Each row is a point on a tangle of strands that fork, close into loops and nearly touch. The rows are in no order.
Two points are linked if the straight distance between their rows is under 66.1. Some points are linked to none.
q266: [-12 -5 -15 -47 9 2 -14 -17 -7 -7 -25 -10 12 -1 -4 4 8 25 1 -32]
q974: [-1 -18 16 -28 35 -28 -2 -14 -14 -30 8 13 -29 -2 6 -27 21 6 -16 12]
q696: [15 -12 -33 -30 1 -13 -13 21 8 -39 -17 5 -21 3 -10 -3 12 -24 -2 -8]
q680: [5 -24 -43 4 2 0 8 12 68 -23 -36 -7 -13 -18 14 -21 1 25 1 3]
q759: [13 -20 -21 52 1 0 19 9 9 -27 -21 -29 -8 -14 -15 -16 -7 -18 47 -12]
q951: [-7 -13 38 4 27 9 9 -5 -29 19 18 6 17 -10 6 -11 20 21 -1 6]
q656: [-42 6 5 -24 40 -5 16 -3 -42 -7 18 10 -7 -9 -38 -35 1 22 7 32]
q971: [21 -39 -10 -9 -14 -10 -39 25 47 2 7 0 27 -23 -9 -15 17 9 -12 4]
q566: [18 -7 -53 1 -15 11 35 14 10 -24 -22 -19 -3 13 -4 -14 -27 -4 10 -13]
q114: [-31 -15 -2 55 -6 0 22 29 22 -1 -14 10 -6 -26 -18 -15 -3 -13 8 -23]
q148: [15 -18 -17 28 -7 -21 -16 34 58 -47 -32 13 -26 -21 17 1 20 -24 26 6]
q752: [26 12 -18 -11 -17 3 -28 -8 4 0 -4 14 -23 5 29 33 -5 -10 -6 -18]
q92: [-26 41 24 6 3 2 -25 -7 -65 -9 2 -8 -2 3 -20 13 -15 11 19 28]
q342: [5 25 -11 13 -22 24 3 -6 -12 1 -14 -17 -1 12 15 26 -29 -7 17 -28]
q934: [-32 7 2 7 3 10 38 14 -4 15 -12 -24 16 -16 -10 -37 -3 22 7 -26]
q606: [22 3 -29 18 -23 38 2 6 27 -4 -15 -24 11 8 16 28 -39 5 5 -23]
q796: [22 -30 14 -13 -17 -15 -42 -2 22 38 27 -16 48 20 -14 26 18 -11 -20 8]
q738: [-11 16 29 1 30 -10 -18 -25 -63 -18 -3 10 -19 -11 -10 4 -11 10 16 17]
q726: [34 -29 -31 -18 -19 -10 -33 27 28 -17 21 -6 7 17 -5 0 12 -37 -19 16]
q307: [0 11 -24 -28 2 16 8 4 -20 -6 1 -19 -17 35 3 -7 -24 -3 -26 -1]
q537: [-19 -10 8 -42 11 -7 -6 0 -21 -9 3 4 13 3 -28 7 14 11 -7 -7]
q591: [19 -6 4 -26 13 -8 -32 -45 -7 28 32 0 4 25 14 13 8 14 -19 41]
q470: [14 24 -14 -12 -10 14 20 13 -5 20 17 -26 -1 43 9 -20 -48 -14 -43 7]
q765: [35 -11 -32 0 -13 19 -5 -17 18 -21 -28 -16 -4 1 29 17 -24 19 19 -23]
q2: [-22 21 24 37 -1 3 21 17 -37 14 24 -9 0 1 -14 -10 -2 5 -1 12]
q741: [-30 9 8 -18 1 -14 29 -16 10 -4 13 28 -33 -14 10 -4 4 -15 9 -7]
q722: [-16 21 11 -14 5 0 19 12 -49 10 17 -18 22 13 -34 -26 10 36 -3 24]
q303: [-4 28 19 22 6 7 1 23 -41 0 15 9 9 31 -18 -3 -11 -16 -5 23]
q424: [14 -5 1 -34 -23 -7 -29 -8 40 30 10 8 2 17 7 29 25 -16 -26 4]
q942: [-2 7 41 5 -12 18 -16 -18 -10 24 -12 6 27 -19 -4 34 6 24 -2 -10]
q960: [20 -7 -47 -10 -30 9 15 16 32 -8 -10 -19 16 26 -8 -13 -34 -6 -18 -5]
q570: [-35 36 30 16 -11 8 0 1 -33 28 16 28 11 -14 -13 28 4 -12 10 3]
q20: [-9 24 1 -15 -5 6 -13 -4 -35 -4 -12 -10 5 4 -9 29 -14 -2 11 -17]
q791: [36 -22 -40 -2 -17 3 -6 17 53 -30 -20 -6 -8 -1 21 -9 8 6 11 9]
q315: [23 -11 -23 28 -17 -3 4 4 34 -39 -35 12 -31 -2 13 18 2 -13 31 -7]
q383: [-5 7 4 41 -10 3 5 19 -13 0 -4 13 4 2 -12 30 -9 -36 13 -27]
q464: [-12 21 -9 -1 -3 13 32 36 -8 16 1 -26 27 3 -17 -33 -17 9 -23 -12]
q979: [-19 11 31 4 23 -8 13 -12 -33 25 34 33 -11 2 -17 5 8 -23 -10 41]
q213: [-19 -12 17 34 -2 7 -10 -3 18 2 -32 -2 2 -39 5 12 10 -4 22 -36]
q794: [9 8 30 0 -9 -32 -4 -36 10 -23 -14 28 -39 -6 48 11 0 11 14 -9]
q699: [10 4 -26 -36 4 0 -11 -10 -17 -27 -14 -13 -29 26 11 9 -19 -4 6 2]
q751: [21 -29 6 4 7 -25 -20 8 55 -11 -8 28 -8 -24 19 -4 28 -2 -9 8]
q560: [-6 9 2 -44 -6 5 -42 12 -36 -6 -3 -8 14 10 -22 27 12 0 3 -16]
q933: [-4 -8 21 31 19 10 21 -2 -19 21 12 -9 -3 -14 26 -13 -1 14 16 -6]
q66: [-17 36 14 2 -18 17 28 4 -32 26 17 -8 10 37 -15 -2 -40 -4 -16 4]
q23: [1 33 -3 15 -1 8 8 35 -40 -5 -5 -25 18 21 -27 -6 -10 -14 3 -1]
q75: [23 -5 -31 3 7 8 -11 -6 -24 -33 -16 -25 -27 14 -3 4 -19 -18 19 15]
q3: [-1 -28 -1 -21 21 -8 17 9 -6 -15 5 -2 -4 -12 2 -36 21 11 -10 3]
q547: [-39 -4 -9 -10 -6 6 27 6 38 21 3 12 3 -16 -3 -19 1 7 -21 -20]
q795: [-18 -1 -13 -39 -10 15 2 -17 45 30 -1 14 5 0 8 5 -1 16 -14 -25]
q679: [32 -10 -18 -15 7 -10 -20 6 18 -8 17 9 -13 17 11 -1 13 -15 -14 23]
q430: [7 -10 41 6 20 -24 -13 -23 -21 -9 8 12 4 -29 8 -14 26 19 -1 -1]
q384: [6 34 26 9 -7 12 0 24 -43 7 -7 -29 44 6 -31 0 4 16 -2 1]
q820: [-33 13 20 55 -17 -1 9 33 5 6 -6 7 -2 -14 -8 -2 -5 -26 20 -36]
q204: [-30 22 -7 -43 0 2 22 -14 -37 15 14 -6 20 16 -48 -8 4 23 -24 29]
q400: [0 -3 -5 -29 4 -12 -7 14 -20 -27 -16 -8 1 1 -34 -10 13 -14 8 -18]
q94: [9 -15 -31 17 4 20 32 3 5 -6 -17 -38 4 -3 11 -22 -25 25 14 -13]
q446: [24 0 -13 -13 -27 7 -21 13 35 15 16 3 11 20 2 22 -13 -19 -20 -18]
q845: [36 -23 -14 15 -19 -1 -38 34 15 -18 1 4 8 3 -10 19 8 -36 -6 -10]
q609: [3 2 7 21 -1 7 14 -13 8 -4 7 3 -22 -22 48 -1 7 4 9 -9]
q727: [12 -7 34 5 25 -14 -17 -4 -37 -16 4 -3 -13 -16 0 5 18 -5 10 14]
q262: [-24 -32 -7 -1 3 -7 5 4 46 9 -17 8 9 -23 -14 -13 28 8 -16 -10]
q160: [-1 22 20 -24 2 -14 -6 -37 -9 -15 -20 14 -24 -10 28 11 -3 25 17 -32]
q954: [-19 7 30 15 -3 10 -14 -17 14 16 -10 22 6 -36 3 16 5 20 9 -31]
q475: [5 -6 -13 -17 5 3 24 26 -7 6 13 -16 17 4 -10 -34 14 12 -27 1]
q135: [27 -22 -16 28 -6 -4 -4 38 6 -26 -14 -17 24 8 -26 14 -8 -28 3 -9]
q447: [-31 11 4 -29 36 5 -16 -19 -49 -16 -4 0 -14 3 -22 -11 -16 19 4 28]
q833: [16 -28 16 35 6 -4 -9 -7 3 -19 -33 -18 5 -27 13 -3 4 11 29 -22]
q923: [37 -27 -26 20 -5 -2 0 6 -7 -35 -23 -20 -10 5 -10 -2 -6 -3 42 -2]
q42: [-11 11 -21 12 -11 5 38 19 -13 -7 3 -19 -17 21 7 -17 -34 -27 0 9]
q502: [14 -14 -16 62 -7 -4 17 0 28 -23 -32 -4 -20 -17 17 3 -4 -12 51 -7]
q937: [-42 9 13 20 2 -10 26 -8 7 0 12 25 -21 -23 23 -26 11 -7 26 -20]
q449: [-21 1 1 -2 12 -24 25 -27 -6 -27 -10 -1 -20 -29 28 -44 5 18 24 -11]
q582: [-20 5 29 7 30 -4 -3 -10 -52 16 33 4 -4 -3 -24 -11 0 5 -2 51]
q273: [-12 -9 10 -3 23 -13 11 -21 -6 32 33 26 -2 25 -6 8 3 -37 -28 28]
q672: [-10 8 18 5 -3 7 21 -21 5 38 12 26 22 4 -10 20 6 -8 -11 -9]
q382: [0 -2 -2 -28 3 -1 -12 -26 2 -21 -31 -3 -6 -16 27 -5 -9 24 7 -16]
q399: [-26 32 -7 6 -12 15 22 10 -20 13 23 -2 -23 25 7 -2 -40 -15 0 2]
q452: [-7 -5 -5 -19 -9 -13 -9 1 87 23 -9 32 -11 -9 0 13 17 3 -13 -2]
q994: [22 -31 -14 28 -5 7 -29 18 46 11 -4 -5 17 -15 1 0 -2 9 -16 2]
q920: [16 14 -12 -11 -14 15 11 15 12 24 10 0 8 31 10 19 -27 -18 -32 -2]
q626: [2 4 -19 -35 -6 -6 2 -18 62 13 -7 17 -15 5 28 17 8 21 -19 -5]
q360: [16 -28 28 -2 -7 -16 -18 -27 14 42 33 -4 34 20 -1 30 36 -18 -19 21]
q405: [28 -23 4 -29 -12 -6 -32 9 25 23 10 -20 28 1 -17 -5 22 0 -15 -5]
q480: [13 -36 -7 58 -6 4 -6 1 43 -20 -37 -15 -2 -23 11 -4 -7 16 27 -5]
q12: [24 -14 2 -34 8 1 -33 -8 -10 -4 10 -32 24 4 -2 -8 15 12 -7 0]
q801: [16 1 -12 -30 21 -10 5 -30 35 -4 4 10 -31 4 49 -18 16 27 -7 28]
q689: [-29 16 0 -4 3 -4 13 -6 -4 -26 -11 25 -52 -1 22 5 -8 -24 22 -12]
q116: [-1 -22 -22 0 6 -2 6 13 41 -10 -12 -11 2 -16 -7 -31 -4 11 0 -13]
q544: [34 -21 -33 -22 1 -27 -21 13 30 -53 -20 2 -16 4 16 -12 19 -6 14 10]
q829: [14 -25 33 -1 0 -28 -8 -2 41 7 14 36 0 -8 14 12 34 -24 -9 -7]
q968: [-33 38 22 -20 4 2 21 -17 -39 30 27 13 37 8 -41 7 -6 20 -10 35]
q67: [15 -6 11 20 6 -14 7 -13 36 -4 -12 29 -16 -23 37 -7 24 5 4 2]
q618: [33 -4 -17 -30 8 -8 -4 -10 17 -8 10 3 -35 7 46 -4 3 -9 -6 29]
q857: [10 -15 -33 29 -7 28 6 12 38 0 -17 -33 24 -6 4 -18 -25 37 -15 -6]
q612: [-48 26 16 2 20 -4 12 -5 -55 0 25 13 -5 -4 -38 -14 -13 18 11 51]
q245: [-7 -5 -9 -60 -14 -10 -4 -22 23 17 11 22 -2 19 8 18 21 -17 -23 9]
q374: [2 4 31 21 14 7 -5 8 -37 6 9 -13 34 -10 -22 -3 20 27 -3 1]
q489: [-2 25 2 10 9 -25 8 -31 -4 -21 -18 34 -55 -8 47 -1 -11 -8 15 -4]
q170: [42 -8 9 4 12 11 -17 4 -24 0 3 -33 16 10 6 7 -10 5 -3 4]
q929: [29 -29 24 -8 14 -10 -32 -33 -5 21 24 6 8 3 12 15 33 -5 -9 30]
q825: [-1 -17 -24 32 -7 21 -13 8 43 17 -27 -14 13 -18 -8 4 -10 21 -15 -29]
q527: [-42 40 29 1 -27 15 27 5 -35 29 21 16 7 17 -27 21 -13 -14 -10 -2]
q624: [-47 24 16 27 4 10 33 5 -35 16 12 -18 20 -9 -12 -25 -2 20 27 -15]
q501: [-26 9 -6 -9 0 1 17 -25 -21 -7 -10 -3 -12 -12 17 -24 -9 18 11 -15]
q341: [16 3 11 -4 8 8 -25 -6 -25 28 29 7 5 21 7 20 -7 -5 -15 33]
q192: [21 11 -5 25 -13 2 9 40 -18 -19 -2 -12 7 15 -25 1 -13 -47 -15 -6]
q496: [-24 25 17 25 -3 4 11 1 -33 2 4 21 -15 -1 7 16 -3 -22 23 -8]
q628: [-33 50 32 -2 -5 13 -6 -8 -56 17 7 2 30 -7 -43 21 -8 26 9 26]
q588: [-20 0 -7 -23 3 0 26 -26 -1 40 27 23 16 19 -18 13 11 -8 -24 23]
q11: [34 7 15 29 -6 16 -25 12 -24 19 22 -10 11 21 9 28 -10 -16 -13 1]
q721: [2 -6 6 -2 8 3 -1 -9 24 23 17 33 5 -10 6 5 19 -22 -8 4]

A piece is all that can be reached along the links. How many separate loops has the piece of each point below (a circle has one, a figure eight two, a Y none), and how many tips (points with one link)?
q547: loops 0, tips 4
q341: loops 1, tips 1
q934: loops 1, tips 3
q114: loops 0, tips 2
q470: loops 0, tips 3

A fork is a point with three links, a tip a point with one. Leave the first point through the second and follow the links. Name the first fork or tip that comes.
q537; q400: q452
q245; q424: q502
q626; q795: q537
q273; q588: q951
q721; q672: q738

A tip is a point with one link. Name the tips that can be reached along the links from each point below, in the order of the rows.
q266: q765, q937, q449, q452
q204: q974, q722, q801
q796: q960
q424: q148, q942, q245
q820: q114, q42
